Each row is a point on a landscape with many peaks, with its height.
A climber steps from a point to the highest of its 2 nearest points, and stops where none of them is higher. Distance is the straight distance between rows; heights are no part of it.
sagus: [-20 -20 -14  35  19 -25 -25  22 -27  19  25  -5 -16 -15   0  -2  -5  -6
 -43   9 -78  45  -7   5 -37   5 -35   2 -32  -8  21   8 -40   3  12 -26
  37  35  32  -2   8   0 -13  36   2 -29  -6  34  -5  12  18 -31   3 -15
  31 -22  16]  height 16.9
valov: [ 22  39 -23  12  16   5 -10  38  27  20   9  26 -10 -13  -4 -42  -7 -53
 -38 -16  42 -19   0 -53   2 -38 -13  -1   0 -56   1  31  -8  -5 -13 -18
  -5 -29  10   9 -13  11  19 -19  20  13  -4  36  45  -6  18  14 -33  44
   9   7 -29]  height 63.6
Mano: [-18  52  36 -20 -21  19 -18   0  16   8 -31 -13  18 -10  -3 -17  13 -41
 -24 -41  31 -22  10  15  13 -40  35 -12   7  -7 -22 -19 -15  -9 -28  13
   4 -31 -15 -11  -7  15  48  45  14  35 -30  18 -43 -34 -14  -4 -47 -16
  -7 -26   5]  height 13.6
Kas: [  6  23  16 -27  14 -11   3   4  27 -15  -6  28  29 -21  19 -27  38  15
  30 -14   2 -27  -2  30  57  -8  47  -8  -7 -43  -1  20 -15   7  11 -22
 -32 -77  20 -17   9  14  -8  -8  23  22   2 -28  -4  -1   0  -8 -13 -16
   8   0  13]  height 4.4
vaz: [-10 -19  -7  10   5   7  11   7  14 -10   8 -33  17  -3  27  43   6  31
  42  27 -34  33 -33  52  69  14 -12 -20 -23  21   3 -18 -11  -4  -2  11
   1 -15  14   1 -21 -29 -15 -14  -4  14   4 -30 -19  10   8 -17   9 -17
  -1  32  29]  height 35.9
tas: [-14   6 -29 -12  25  16  10  18   5  17  28 -19  30 -19  43 -19 -42   6
 -19  11  -5 -25   5   0  28  35  -2  23 -19  67 -46 -53 -14  19  15 -40
  14 -11  18 -11  -1  21 -26 -18  -4  47  -6 -25 -35  18  25  -4  -4  -2
   8 -11 -11]  height 28.5
tevuk: [-21 -34 -16 -52   1   4  71  -9  11 -68   7  14  29   8 -26  30  22  68
  72  -8  -7  29 -33  47 -14  12   6  32  10 -31  14  11 -43  -1  18  -3
  -9   6 -15 -30   4  15  -1  52  -7  17  43 -22 -19  28   4 -52   1 -16
  26   2  16]  height 15.8
Duto: [ -1  26 -39   6  67   4  -3  50  32  40  61 -13  29  -6  45 -50 -57 -17
  -3  17   3 -36  -1  -8  48  20  -4  26 -16  30 -21 -50   4 -25  13 -15
 -28 -35  49  -5  -4  28  -8 -48 -10  42 -12  -7  17   7   9   4   1  -5
  15 -13 -36]  height 33.7
Kup: [ -6  -1 -24 -19  21   9  -6   9   8   9 -22 -39  31  -4  24  13 -10  18
  31  21  12 -13  11  42  80 -18  16   7 -10  19 -40 -24  -5   7  -6  13
 -12  12  -2   8 -18 -30  -5 -22  11  56  10 -12 -30 -30  17   6  33 -40
 -33  -1  21]  height 29.4
Busof: [-35  27  25 -32   3  16  -4  -7  -3 -22   3  16  17  -3 -38 -52 -11 -12
  57   1 -17  -2 -48  37  -4   3  -8   8  -9  -5  19 -24 -26 -11  25  11
 -28 -20  15   1 -14   9   2   4  -4 -18 -38 -29  20  57  11  13  26 -10
  40  44  -3]  height 1.7
bek: [-55 -25 -30 -34   6  22  49 -40  -8 -18 -18 -19  23  34   0 -11  -7  29
  32  39  42  15   1  27  29 -37 -11 -14  60  32 -12 -34 -10   9   2 -14
  13  38 -44 -15 -10  26  23  14  -1  58   1  11 -44  24 -41 -18  -3   2
   0   7  39]  height 26.0
fid: [-18 -13 -49 -57   8  -6  52 -20  34 -10 -18  14  34  18   6  12  14  25
  52   7  45 -27  10  22  49 -15  20  -2  31  -8 -19 -19 -24  17  20 -23
  -3 -12 -10 -25  -9  37  21  -2 -27  70  18   4 -52  -5 -19 -30   7   7
   4  -3  23]  height 22.3
Nub: [ 36  -3  20  -4 -31   2  13  14  -8 -13   6  22   3   5 -38  -4  46  12
  40 -25  45 -26   9  -4 -43   5  48  49  26 -21  11  -5  24 -30  10  41
 -41   4 -32  -2  -2 -13   9  -8   0   0  40 -40  26 -41 -21   5  -6 -25
 -54 -32  21]  height 40.9
lele: [-20 -16  35  39 -19  21 -11   4 -44  -9  22 -27  23  12  38  21  18   2
 -28  66  -5  47  -9   2  19 -27   9 -34  10  25 -36  -4   6   4 -22  -9
  31  26 -12   1  -4 -14 -34  11  52  38 -10 -46 -26 -19  34  17   1  11
 -20   0  36]  height 31.0
Saf: [ 23 -30   1 -14 -32  11  33 -14 -16 -47  10   5  23  -4 -20  33  13  53
  36 -14  54   1  15 -11 -30   6  36  21  30 -12 -21  17 -21 -11 -23  12
   1   7 -61 -10   6 -24  -9  34   9   8  61 -30 -14 -31   9 -10 -14   0
 -39 -15  23]  height 47.2
neki: [ -9   9  47  20 -21 -19 -46  -7  -8   7 -26 -23   0  34 -15  12  38 -34
  43  -3  21  -1 -22  32 -58 -24  -4   7  21   6  -6  10  57 -21 -11  61
 -34  65 -21  -3 -21 -39   6   1  17 -21 -25 -23  22 -11 -16  25  29 -44
 -21   1   0]  height 19.3
Nevo: [ -3  -4  17  11 -23 -19 -49 -34 -16  18 -74 -22   1  13  -7  15  23 -36
  23 -12  -3 -37  22  17 -36   5  -8  16   1  17  -3  30  14  -6 -20  44
  -7  75 -18  16   1 -44 -18 -16  -1 -35 -39  12  -3 -15 -15  19  37 -55
 -30  51  18]  height 22.5
nid: [ 11   2  28   3   3 -54 -14 -48  15  15   6  17 -26   7  15  42  16  25
   1  -8 -54  21   5  27   1  12  10 -37 -11 -25  59  44   6 -22   9   1
 -33 -41   6   1  35  16  13  14 -25 -48  13  10  -5 -12 -40 -21   4 -18
   5   2  -9]  height 29.8
poz: [  9  10   1  -6 -26  27  48  32  -7 -29  24   3   2   8 -16 -22   0   0
  12 -15  10   4 -18 -19 -32  35  11  24   1  30  -5 -45  32  17  16  20
  19   2  -4  -8  -3   9 -26 -15 -13   2   1 -22  18  32  13  14 -23   5
  -5 -13 -18]  height 30.6
mavim: [ 51 -40  21   1 -17  -3  39 -24 -10 -30  -7  -4   5 -16  24  47  38  31
 -15 -25  15  -1  40 -29   1  19  31  -7   7  20 -21  13  13  26 -26 -27
  14 -12 -17 -29   8   1 -13  21  19 -15  50 -22 -24 -36 -14 -15 -13   6
 -27 -19  -3]  height 55.7
rema: [-46   5   8 -10   5  10  48 -14   3 -21 -14 -32  12  30  34  28 -16   9
  13  24   8  12 -15   9  52 -38 -19 -41  23  37 -17 -20  42  26 -26   1
  10  25 -40 -27 -29  10   0  11  -9  22  -6   7 -44  12 -15 -13   8   4
  20  26 -25]  height 30.7
kufo: [-10  21   6  15  31 -32 -60 -22   1  33  -7  -2 -23 -10   0  -7 -26   6
 -21  11 -37  22   6  39  10  -5  25 -24 -14 -25  38  28 -26 -29   6  -2
 -35 -11  21  31  29 -12  12   2 -23 -36 -35  28  16 -35 -27   8   6 -34
   1 -22  14]  height 24.7
lupi: [ 31 -16   5  -9 -13 -35  -9 -24  12 -19   9 -12 -24   6 -17  43  -2  26
   4 -29  -2  23  -4  31 -24  10  36 -16   1 -59  32  41 -49 -33 -25  10
   1 -28 -18 -12  34  -5  34  44 -52 -31   7  46 -10 -35  -3  -8 -34  -1
  10 -42   1]  height 36.0
lata: [ 33   0 -28  11 -27   5  37 -14  22 -16  40  12  -9  15 -28   3 -26  33
  37  33  19  24 -15 -13  -1  24  -4  19  18 -32  43  14 -26 -61  -3  55
  15 -17 -13  34  47 -15  -1 -32 -27   1  10  15  34   5 -10  -5 -49  27
 -32  25  54]  height 36.8
sova: [ -4  55 -38  -3   9   6  64  36  14 -16  23  11  29  -4  36  34   0  10
  14   9  -3 -34  19 -46  -4  25 -40  11 -11  34 -34   3  76  24   5  -8
  31  35 -19  -9  10  -2 -82  -5  -6  34   7  -5 -26   4 -25   4  18  -5
 -30  18 -48]  height 17.1
nuzo: [ 25 -60 -26 -10 -26  -5  31 -17  -6  -1 -15   6 -42  -1 -31  43  -7  10
 -32 -11  -1  13  12 -46   8  31 -15   1  12   1  19   1 -52  23   6 -11
  63 -10   6   9  -4   6  28  -8 -56 -18  23  39 -14  23   9  -5 -29  26
  16  22  16]  height 53.9
begi: [-11 -19  24   8   4  -8  19 -11   2 -13  -6  -2 -25  33  -4  27  22   1
  18   4 -15  17 -24  -9  -3 -29 -12 -23  13  13  12  -6  51  10  13   1
 -22   4 -22 -17 -35   3   6 -10 -10 -32  13  -5   8   3 -25  18  34   1
  11   7 -39]  height 35.8
Veni: [ 51 -47  11   6 -11   3   7 -31  12 -42  27 -31 -41  -3 -29  46 -20  55
   6 -38  20  36 -15  -7  -4  21   6   4   0 -19  20  13 -11 -27 -44  26
 -22 -37 -34  -4   2 -30  33  12  -2 -46  53  21  29 -17  18  -3 -24  12
   2  -4 -21]  height 43.5
muzi: [-10  35  12 -42  20  30   0 -21 -12 -11  24  33  10 -36 -23 -32 -44  33
 -10 -60   0 -11  24  -4  -5  18  23   2 -24  11   0 -25 -24 -11 -16 -28
 -34 -43  10  -3  32  27  12  48   7 -28  25 -18  10   1  -1  -6  -1   0
  23 -37 -35]  height 7.2
zelo: [ -1 -26 -56 -19  29   4  11 -46  16 -12  -9  -4   0   7  22 -21 -40  43
  21  41  26   7   0  44  60  25  27 -25  -2 -10  -8   5 -54   4   0 -29
   0  -8  11   1  34  10 -23 -36 -59  30 -24   9 -22  19  24   9   2  20
  18  22  45]  height 18.7
gis: [-12  58  31 -19  10  16  19 -32   1 -12  -6  22 -16 -23 -19 -18   0  25
 -34 -56 -16   9  20 -18   3  -6  32 -31   6 -16  35   6  33  20 -12 -34
 -35 -41 -17 -13  34  36  43  53  -5 -39  27  20  -6 -16 -31 -16 -17  12
  45 -60 -35]  height 5.4
Furuz: [ 12  33 -45  10  35  -6  29  -9  32  12  -1 -15  12   1  51 -33 -10  41
  22  -9  39 -42  51  -6  44   4  -6  15  19  12 -24  12  52  12 -15   3
 -38   0   0   4  51  18 -39 -25  12  22   9  20 -11  -6 -18 -22  -7 -14
 -32  23  -5]  height 15.2
Papu: [ 26   9 -35 -11   3 -19   6  58  10  25 -21  23   8 -26 -15  35  13 -43
 -15  -2 -76 -42  14 -37  -5  70  -8  40 -40 -10  16   9  -9  32  50  -7
  43   5  26   1 -25  -3 -47 -38 -50 -22 -10 -10  -9  -1  -1  -2  52 -24
  12   0 -23]  height 36.1
leluz: [-43  47   4 -46  15  29 -19  23  16  -4 -28 -16  26 -20 -14  -1 -37 -12
 -11 -27   1 -10  -7  27  47 -23  34 -18 -25   0 -21 -14 -38  18  -6  -5
  18 -17 -20 -17 -34  -4  26  41   3  33 -35  22 -47 -17  19  20  -4  -3
  22 -27 -31]  height 17.0
dabi: [ 13 -39 -22 -12 -22 -20  16  12  -8   2 -29   3  -7  -2 -19  77  14 -13
 -12 -15 -59  16   3 -22   4  63 -10  15 -29  13  12 -12 -34  26  35  10
  62  14  -7   6 -27 -17   2 -22 -67 -34  17  10 -38   9 -10 -12  22 -18
  12  -9   3]  height 43.7
Dapa: [ 70 -54   7  50  11 -25  -8 -27   5  16 -36 -28 -68   2  28  14  28  17
 -24   9 -34   3  29   1  35  45  11 -11  -9  -4  29  30  15  24 -12   1
 -19 -41  33  12  39 -13   4 -69   0 -52   2   9  34   5   8 -11  13 -17
 -10  39  15]  height 23.6
Niva: [ 49   4 -20  -6  11  29  31 -17  10 -18   4  -6 -22 -17  -7 -45 -35  20
  -6 -35  34 -21   2 -17 -22  54  17  32 -12  31   1 -28  37  10 -17  22
 -15  -1  19   0  37  12 -14 -33 -31 -32  10  15  51  30  16  14 -21  -1
  11 -13 -36]  height 26.3
kof: [-16  35 -26   3  22 -28 -51  36  18  25  25  28  28  -7 -17 -25 -25 -54
  28  39 -14   8 -18  20 -34 -42 -30 -10 -30 -72  25  51 -34 -39  15  -4
  -9  -4  21  28 -11 -17 -29 -11   5  15 -48  -2  38 -18   0  35  29   7
  -9  20   7]  height 45.6
Pek: [ 24  26  -2  11 -39  24 -17  38 -27 -11 -22  34   2 -16 -46  -7  -2 -33
 -10 -35  10 -20  17 -65 -44   5  19  19 -17  -5   5   3  23   5   8  35
  22  39  -8  36 -15 -29 -21 -10  27 -34  10 -10  39 -27  15  27  22   5
 -36 -19  11]  height 23.2
voku: [  7 -18 -25   7 -13  13 -33   0 -34   2 -49   1  -4  -1 -44 -33 -21 -12
   8   8  24 -26  18 -12 -32  -1  -2  39   0  -1   1  22 -13  13   0  28
   6  68   4  44 -19 -53  -6 -27   8 -40  -6  17  52  -6  14  28  54 -12
 -31  18  36]  height 26.9
suti: [-12  41  -8 -11 -35  26  15  20 -30 -27   6  35  18 -18 -39 -10   1  14
   5 -10 -10  20  17 -17 -26   6   6   7 -21 -35  35  20 -31 -27   9  18
  12  29 -18  50  19 -21 -21  29  29 -19  10 -11  26 -26 -18 -18 -11 -17
 -17 -28  53]  height 19.2
Kosi: [-12  36 -66 -11  -6  13  35  42   8  17 -10  14   7 -10  -8  11 -50 -15
  -8   3 -12  -4  17 -44  37   3 -33 -11 -29   1  14   9 -15   5  15  -7
  56  22  -4  22  -7  -2  -6 -22 -29  17 -12  35 -18  -6 -10 -15 -11  27
  15  14 -12]  height 24.8
nuti: [-17  11 -41   4  42  -7   2  35   2  64  66  -5   9   3  24 -36 -39   5
   0  29 -24 -31   9 -20  19   5 -37  41  16  41  -1 -51  17 -38  31   5
 -26   1  32  23   6  20  11 -32  12  27  36 -11  17  -6 -29 -30   7  -8
 -23 -31  10]  height 39.0
Sisir: [  4   7  14 -12  19 -10 -39 -24  17  -4 -13   4   3 -22  28 -76  13  -1
 -30  -7   3 -11   1  44  35   6  52  -4 -19 -31  -4   2 -35  16  -9 -45
 -17 -66  42 -12  41  24   3  -7  -1  11 -38   7   0  33  33  -3 -38   3
  45  -8  21]  height 6.8
mor: [-39  22  18  -6   6 -16  17  24 -17  22  18  29  29  10  18  52  60 -11
 -23   8 -56  41   7  -9  -6 -14 -12 -39   8  -8  16  23  -2  16  26 -43
  38  15  -8 -12 -16  31 -10  43  23  19   4 -18 -53 -28 -41 -23   4   2
  19 -32   1]  height 40.4
Madot: [ 10 -50 -13  19  -6  -5  33   4  15 -42  58 -45 -30  14 -27  60 -19  40
  29   8 -15  66 -48   9 -35  19 -33  25   9  22   5 -37  11 -33 -13  48
  -4  -4 -35  -9 -25 -42   3  25 -15 -23  59  17   3  -5  20  -7 -15 -23
  -1 -10 -21]  height 52.0
roze: [  4   2 -39 -81   3 -10  51  -5  22 -36 -29  55  38   6 -25   1  21  27
  75   1  20 -17   0  19  19  14  27  33  13 -48  18  27 -33  12  56 -15
   2   6   2  -6  -5  12   0   8 -30  30  16 -14 -12  -1 -42 -22  28  -6
  12   1  25]  height 19.0
tadi: [  4  52 -36   4  -2  -8  53  50  19  30   5  14  13  -5  41  16   0 -35
 -21   0   1 -32  32 -63  31  20 -22 -20   2  14 -15   8  51  39  11 -23
  53 -11  -3 -12   5   6 -38 -38 -29  46 -13  13 -37  -4 -13   9 -12  37
  -9   3 -40]  height 20.3
fusus: [ -3 -30  21  21  19 -10 -27 -17 -21 -19  21  -5  -6  22   0  42  22  23
  27  30   0  26  -8  -2   5 -62  10 -34  33 -13 -10  24  17 -19   3  15
 -32  22 -40  14 -39 -28 -18  -1  31 -13  31 -45  18 -47  -7  36  47   7
 -31  -4 -13]  height 40.7
luren: [ -6  25  17 -18 -18  -1  19  46  15  22  -1  30  34 -17  27  10  50 -42
   6 -21  -6 -66  14 -42   9 -33 -50  23   8  14 -23 -11  24   4   9  -5
  22 -10  10 -26 -43  22   4  17  48  32  21 -24 -35  16 -27 -46  10  -4
  -4  38 -16]  height 28.7
leli: [-26 -56 -20   2  16   1  18   4  -3   1  18 -34 -10  20 -11  31 -14  44
  38  28 -49  46 -42  25  22  20 -43  31  -6  45  21 -54  -2 -36  19  40
 -10  22  -5  17 -39 -17  19  -2 -16 -21  46   5 -13  22  -4 -44  30 -42
  -3   4  17]  height 43.8
zon: [-15  34 -25   9  20 -10   1  58  14  10  17  27  14  10 -16 -16   3 -63
   7  32  24   1 -26 -17 -18 -72 -24 -48   9 -78  -5  50 -13  13  22 -25
  28   5   4  15 -32   0 -14   0  10  36 -33   2  15  -9   9  26  10  54
   2  26 -20]  height 53.6
dum: [ 56   0   0 -11  45  27  21   8  25 -18   9 -16 -24 -21  10 -10 -53  33
   2 -41  23 -19  15 -18  52  23  20   7 -34  13 -12 -17  18  11 -23  -9
 -46 -62  31   2 -10   4  18 -29  -2 -21  35  11  37  13  46  11  -6  10
  20  -5 -50]  height 21.8
sifes: [-25 -10 -29  -1  19   0  -8 -32 -30   5 -19  11  -1  -2  15 -34 -15  13
 -44  43 -39  17  18  17  22  38  35  -8 -12   8   6  27 -44  39  15 -64
  21   8  23   9  32  16 -25  -5 -30 -11 -28  12  -4  17  11   6  23  15
  45  -2  48]  height 18.6
lovat: [ 37   4  21  35 -18   2 -55 -17  -3  13  14 -14 -34  -9  -5  18 -33 -29
 -44 -32  41 -29  21 -39 -66  14 -28 -14 -21  29 -21  14  12  -6 -54  22
   6   5  12 -11  16  -9  -6  -7  -3 -34 -19  16  17   9  26  51 -22  27
 -15  26 -59]  height 20.7
kalar: [-35  40   9 -58 -25  23  -7  37  16  -1 -36  -7  25 -17 -34  11 -21 -25
  15 -49  15 -42  -7  19  12   9   0  37 -32  32 -35 -51 -18   4  -5  33
   4   0 -13 -26 -58  -7  25   8   2   6   1  -2 -35   4  12 -10   5 -19
  17   6 -41]  height 21.6
Goka: [ -9   3  56  52 -10   8 -29 -14 -20  13   1 -15 -39  32   3 -30  23 -31
 -49  18  13  44 -12  -8 -22 -61   5 -49  36 -13  23   8  42  -6 -14 -11
 -10  12  -5  10  -6  10  47  14  44 -10 -21  14  38 -19 -14   1 -16  31
  19 -19  10]  height 30.9
bef: [  6 -55 -17  39   5 -18 -27  -1 -22 -10  -5 -37 -29  27 -11  39  -8  12
   9  32 -18  43 -23   6 -16  12 -41   3  -1  27  -2  -1  32  13 -22  31
   1  80  -4  20 -25 -62 -20 -30 -23 -42  -3  13  33   5  26  32  47 -12
  -8  32  -9]  height 32.4
kon: [-35  21  46  36   1  -4 -17   3  -9 -27  34   3  30   9  37 -27  42   0
   8  44  -2  40 -36  46  -3 -39  21 -38   5 -15 -13   5  22 -10   4  -1
 -15 -11   0 -12  10  -1 -54   8  32  37 -44 -51   0 -11  19  34  -7  -5
 -15  -8  27]  height 27.1
savup: [  2  46 -11   2 -53  46  55   3   6 -29  38  22  13  12  -9  19 -23  25
  34   5  28   8 -18 -22  10  38   0   8 -10   8   5 -27   2 -41 -12  36
  31 -23 -20  28  13  -1 -18 -17 -16  25  13 -12 -15  12 -13  -7 -52  12
 -27   6  20]  height 31.1
bina: [-24 -31  30  21 -31  15 -26  -3 -45 -24  26  -2   0  30 -28  32  -5 -19
 -11  39   4  63 -47  -7 -47   3  16 -31  15  25  -2 -37 -14 -24   6  17
  30  22 -43  11 -34 -15  -8  -2 -16  -1  -3 -14  10   6   9  54 -11  23
  -8 -23   2]  height 53.0
dufol: [-26  11  -5  25  21  -8 -30  45 -12  28  48   7  10   7 -15 -40 -22 -37
  -4  53 -38  23 -55   5 -46 -44 -55   6 -12 -15  10 -11 -21 -44  29   2
   2  21  31  27 -39  -1  -5  -6   2   0 -46   6  54  27   7  15  16  23
  16  14  -8]  height 39.4
Siru: [-27  35   1 -38  13  -1  13  35  29 -13 -10  23  45 -10   0 -65  15 -14
  57  13 -22 -12 -33  69  30  12  24  27 -32 -45  16  -3 -32   7  50  -2
 -19 -30  37  -4  11   9 -22 -10   8  45 -49 -25   4  33  20 -16   4 -47
  31   8  26]  height 1.9
Ruz: [ 64   7 -16  25   6   5 -17 -26  24  24  -5 -10 -51  -1   3  -8 -36   0
 -30 -17  37 -32  28 -27 -24  47   1   1 -14   3   3  16  30  -9 -35  32
 -19 -30   7  23  57   2   0 -59 -38 -37 -36  57  35  14   3  31 -36  36
 -16  35 -43]  height 21.5
liru: [-28 -33  31  19 -29  18  12  11 -50   0  36  21  18   1  12  26  29  22
 -21  23 -43  51   8 -23   2 -11   5 -24  12  31   0 -15  -4   2  26 -35
  27   4 -17   9 -17  11  -8  30  63   5  53 -59 -15 -19 -12 -14  10  20
 -10 -29  25]  height 35.3
vefu: [ 11  12  -2  18  22   4 -21  26  -2  43  26  -1 -11 -23  10  -3 -30  11
 -21  -8 -13 -32  21 -38  24 -20 -35  25  -1  37 -13 -24  15 -35   4   0
 -34 -14  18  26  -7  -5  18  -1  56 -21  56 -28  18 -21 -15 -23  28  -2
 -41 -12 -17]  height 44.5
Tovel: [ 10  16 -49   1  10 -23   2  48  22  48 -34  25  -2 -11   9  -1  -8 -61
 -25   4 -42 -35  20 -24  31  26 -28  14 -28 -36  17  29 -23  24  34 -23
  46  -5  35   0  -6   2  -5 -44 -19  12 -32  38 -13   8  -9 -25   7  -5
  28  28   4]  height 30.1
Mupo: [-17 -15  59  32 -12 -21 -40   4 -20 -14 -33 -47 -16  19  20  25  56 -35
   6  -6  -6  11  -9  26 -57 -51 -41   1  -2   9 -24  19  76  24 -39  27
   5  71   4 -19 -16 -34  -5  35  56 -12 -19 -12   7   4  17  -7  30 -42
  -2   9 -24]  height 16.8
zotim: [  5 -16  15  24 -10 -16 -29  38 -18 -10  31   1  -3  19 -30  44  17 -18
   8  19  13  31 -32  -2 -31 -40  37 -36   7 -31  -6   4  11  -6  31  12
   2   0 -31  15 -45 -37 -17 -10 -14   7  -6 -30  32 -64  18  56  21   8
 -26 -54 -15]  height 45.9
Nutus: [ -5  -9  21 -18 -19 -16  15  11   6  13  -5  31  23  11  14 -24  79 -25
  26   8   5 -27 -10  -3 -27 -22 -24  20  38 -19  -8   1  -4 -16  21  -6
  -7   1  12 -30  -4  25   3  15  34  51  -1 -43 -17   7 -29 -29 -23  -4
 -28   5  35]  height 32.0
dogeb: [ 15  56  52  12 -15  18 -19 -22   4  10 -29 -12 -26 -19  11 -44  30 -33
 -62 -44   4  -8  19  -7 -32   6  32 -16 -12  -7  16  10  61  31 -25 -16
  -7 -14  13 -18  45  24  32  28  18 -17 -28  15 -19  13  -8  -9 -43  15
  37 -34 -28]  height 7.9
teza: [ 34 -85  11  51  19 -28 -33 -29 -19  32 -47 -49 -44  12  30  31  25   5
 -16  24 -14   1  12  13   9  11  -2  -7  14  27 -12  11  21  32 -11  10
 -14  39  26  -2   5 -43 -12 -49  -9 -45  -8  -3   6   1  22  18  47 -29
 -20  26  14]  height 28.0
Fuf: [ 56 -16  17  16  60 -13 -11 -26  24  27 -30 -21 -42 -10  39  -7 -19   5
 -36 -12 -14 -25  33  -2  45  34  46 -15 -17  -4   9   8  36  25   9 -18
 -59 -68  26   0  25  19  17 -63 -23 -33  -4  27  25  -1  11  12  23  17
  35   7 -45]  height 19.4
pok: [-24 -53  -7 -37  17  -6 -13 -27   8 -29  31   2   6   5 -33  -2  -9  32
  30   3 -13  41 -57  70  -9 -11  -3  23   2 -35   9  -7 -90 -22  11 -13
 -22 -26   7 -33   5  16  34  61 -12   7  13   5  -6  19  10 -16 -21 -14
  13 -18  39]  height 12.8
gufiz: [-28 -39 -48  40  15  14  -6  14 -11   1  26 -25  -7  11 -24  24 -40  25
  12  43 -23  46 -33 -13   8 -17 -57  19   1  29  12 -34  -3 -34   6  33
  23  54  -8  47 -38 -36   6 -19 -10 -12  18  27  21  21   3   0  14  10
  -8  31   1]  height 37.6
fus: [ 12  49 -26  17   5  -3  -2  37  13  54   0  39  10 -29  23 -13  -5 -14
 -38 -13   5 -29  53 -57  39 -12 -16  -8  -5 -17   2  22  -5 -13   4 -18
  -7 -34   6  30  18  14  -1 -18  50  18  34   7   2 -36 -25 -28  -5  21
 -32  -2   3]  height 52.6
rufo: [ 24  10  45  17 -13   4 -27 -27 -18 -52   4  12  18 -11  11  -7  20  19
   3  12  32  15   8  36  -2 -16  59 -49   1 -44 -13  56   4   8 -26 -13
 -21 -27 -26  -2  34 -24 -62  11  22   1 -16 -40   9 -20  34  50   6  21
 -26   8  14]  height 23.0
dof: [ -8 -28  44  52 -18  23 -34 -32 -24  -9   0 -47 -47  25  -2 -15 -15 -19
 -57   9  44  33 -18 -10 -41 -50 -17 -38  15  38 -24  -5  60  21 -51  20
  11  51 -10 -14  -1 -10  29  26  29 -32 -16  34  34  19  37  26 -13  41
  16  14 -25]  height 27.3
nudid: [  0  31  26   1 -12 -23  35 -14  -4  -5  20  42   9 -11  25  23  49  26
  -8 -28 -25 -12  33 -48 -11  -8 -23 -27   9 -15   6  46  32  20 -10 -36
   3 -31 -10 -28  17  32 -16  49  22  -6  34 -33 -18 -12 -35 -22  -1  14
  -4   0 -13]  height 47.0
Fet: [ 21  -2  11 -22 -16 -17  12 -19   4 -11 -31  14   2  20  -3 -42  46 -14
  29 -20  57 -54  15   4 -49  -6  15  29  58 -25 -11  16  36  15   6   7
 -33  15  -3 -33  13  16   4 -12 -10  18 -22  -6  13   1 -24   6 -14 -19
 -15  -2  -1]  height 35.7
zis: [-46  17  41  23  -6 -20 -33  -1 -10  38  13   1   0  29  -6 -51  24 -60
  -7  23 -16  19 -31   8 -48 -47 -44  -9  16   2  17  -8   8 -36  12  11
  -9  24  15   7 -24  17  44   2  29   0 -38   2  19  26 -39  -3 -14  -9
   8   7  15]  height 34.8
Varur: [-46 -49  29 -10 -40  19 -10 -33 -42 -18 -30  15 -12  29 -56 -15  -9 -41
  -4   2  25  43 -33  -5 -41 -27   2 -13  45  10  17 -36 -26  -7  11  -3
  28  35 -38  23 -53   4  59  20   1 -15   3  26  11  30  -6  32  -5  29
  23  -2  31]  height 53.8
zum: [-22 -25 -13   8   5  19   0 -28 -34   1   2  -7  11 -17  34 -30 -28   7
 -51  22 -11  -9  20   0 -19  38  -6   8   0  61 -40 -19 -33  44  -9 -50
  29  26  22 -21  33  30 -32   7  -9   7 -34  -8 -32  62  37  19  -5  21
  10  18   1]  height 23.5
Govil: [-12 -25  28 -31 -18  21  -8 -15 -31 -23   4  16   5 -22 -20 -22   7   9
 -18 -21  -7   1 -16  26 -25  16  31  13  -8   6 -10 -21 -63  16   3 -31
  -5 -25  16 -30  -3  26   9  59  16   1   9 -18   2  25  34   5 -28   9
  20 -38   5]  height 9.9
Momuk: [  3 -22   0  25  30 -37 -53 -10  10  41 -17 -38 -49  -9  21 -13   2 -18
 -57  -9 -29   9   8  31  -7 -19 -21  -1  -9 -26  20  22 -28   3 -13 -12
 -11   5  26  -6  21   4  38  27  12 -21 -21  63  10 -14  -1 -30  -7 -18
  12 -16  10]  height 20.5
munad: [ 19 -20 -29 -13 -29  10   0 -38   7  22  13  19 -21  -5 -18  29 -41  22
   7  16   5   2   8 -29  39  28 -29  -2   1  -2  34  13 -70 -47  -4  14
  28 -31   3  36  15   5  27 -19 -41  -4  20  20  -7   7 -20 -14 -36  27
  -1  37  53]  height 44.0
det: [ 44  21  27  -1 -17  -3  -4   3  21  21 -38 -21 -24 -15  -8   6  43 -21
 -44 -55  21 -23  36  -4 -28  18  56   6   6 -17  18   9  16   3 -16  -8
  -8 -27  -5 -20  36  18  67  20 -10  10 -10  30 -21 -42 -20 -25 -68  -9
   4 -59  -5]  height 10.4
zega: [ -2  35  47  -3 -10  18 -38 -15 -12  -3 -34  20  16 -18  -8 -67   6 -21
 -15 -24 -11 -13   5  25  -6   5  35 -14 -24 -11  15   8   2   8   0 -20
 -23 -20  17  12   9  -2 -18   0  15 -30 -57 -21  37  24  22  24  14  -7
  31  15  10]  height 4.1
finus: [ 27 -28 -38 -25  24 -36  55 -27  45  16 -21 -11   1  11  42  10   8  40
  28  -3  40 -64  26   0  47  32  -9  34  30  25 -25 -11  19  31  -9  -3
 -17 -18  13 -35  44  36   8 -38 -26  52  19  22 -39   8 -10 -31 -11  -6
 -17  20  -2]  height 18.5
Zatob: [-36  42  16 -42 -12  15  -9  35   1   6 -31  20  15 -19 -14 -12  -4 -47
  -6 -52  17 -50  14 -40 -14 -50 -44  37   3  40 -49 -29  28  12 -10   9
  20  33  -7 -22 -47   7  32  42  49  10  26  -9 -25  -6  -4 -28  19  -2
  -7  -4 -53]  height 25.6
pel: [ 21 -12  47  41 -39   8 -52 -20 -25 -11  -5 -17 -36  -2 -24  20   0 -36
 -57 -47   7  18   2 -20 -84  -8 -27 -17 -25  22 -13   6  32  17 -44  12
  33  30   5 -19  -2   3  18  49  19 -60 -10  24  15  29  46  19 -22  25
  29   0 -42]  height 24.1
Vode: [-25 -13 -61 -32  25  -1  -5 -32  29  11   7 -20  33   3  33 -13 -58  49
  51  51  29 -25   4  67  65  27  12  14   4  20 -32 -23 -10 -15   7   5
 -25   7  -9  11  16   4 -36 -39 -38  42 -10 -22 -42   3  -4   5  35 -13
 -23  24  24]  height 23.7

Where does a climber stop that starts at each point below?
sifes -> valov
sova -> nuzo
pel -> valov
bek -> Varur
sagus -> Madot
gis -> mavim
rufo -> mavim
Ruz -> nuzo
dum -> nuzo
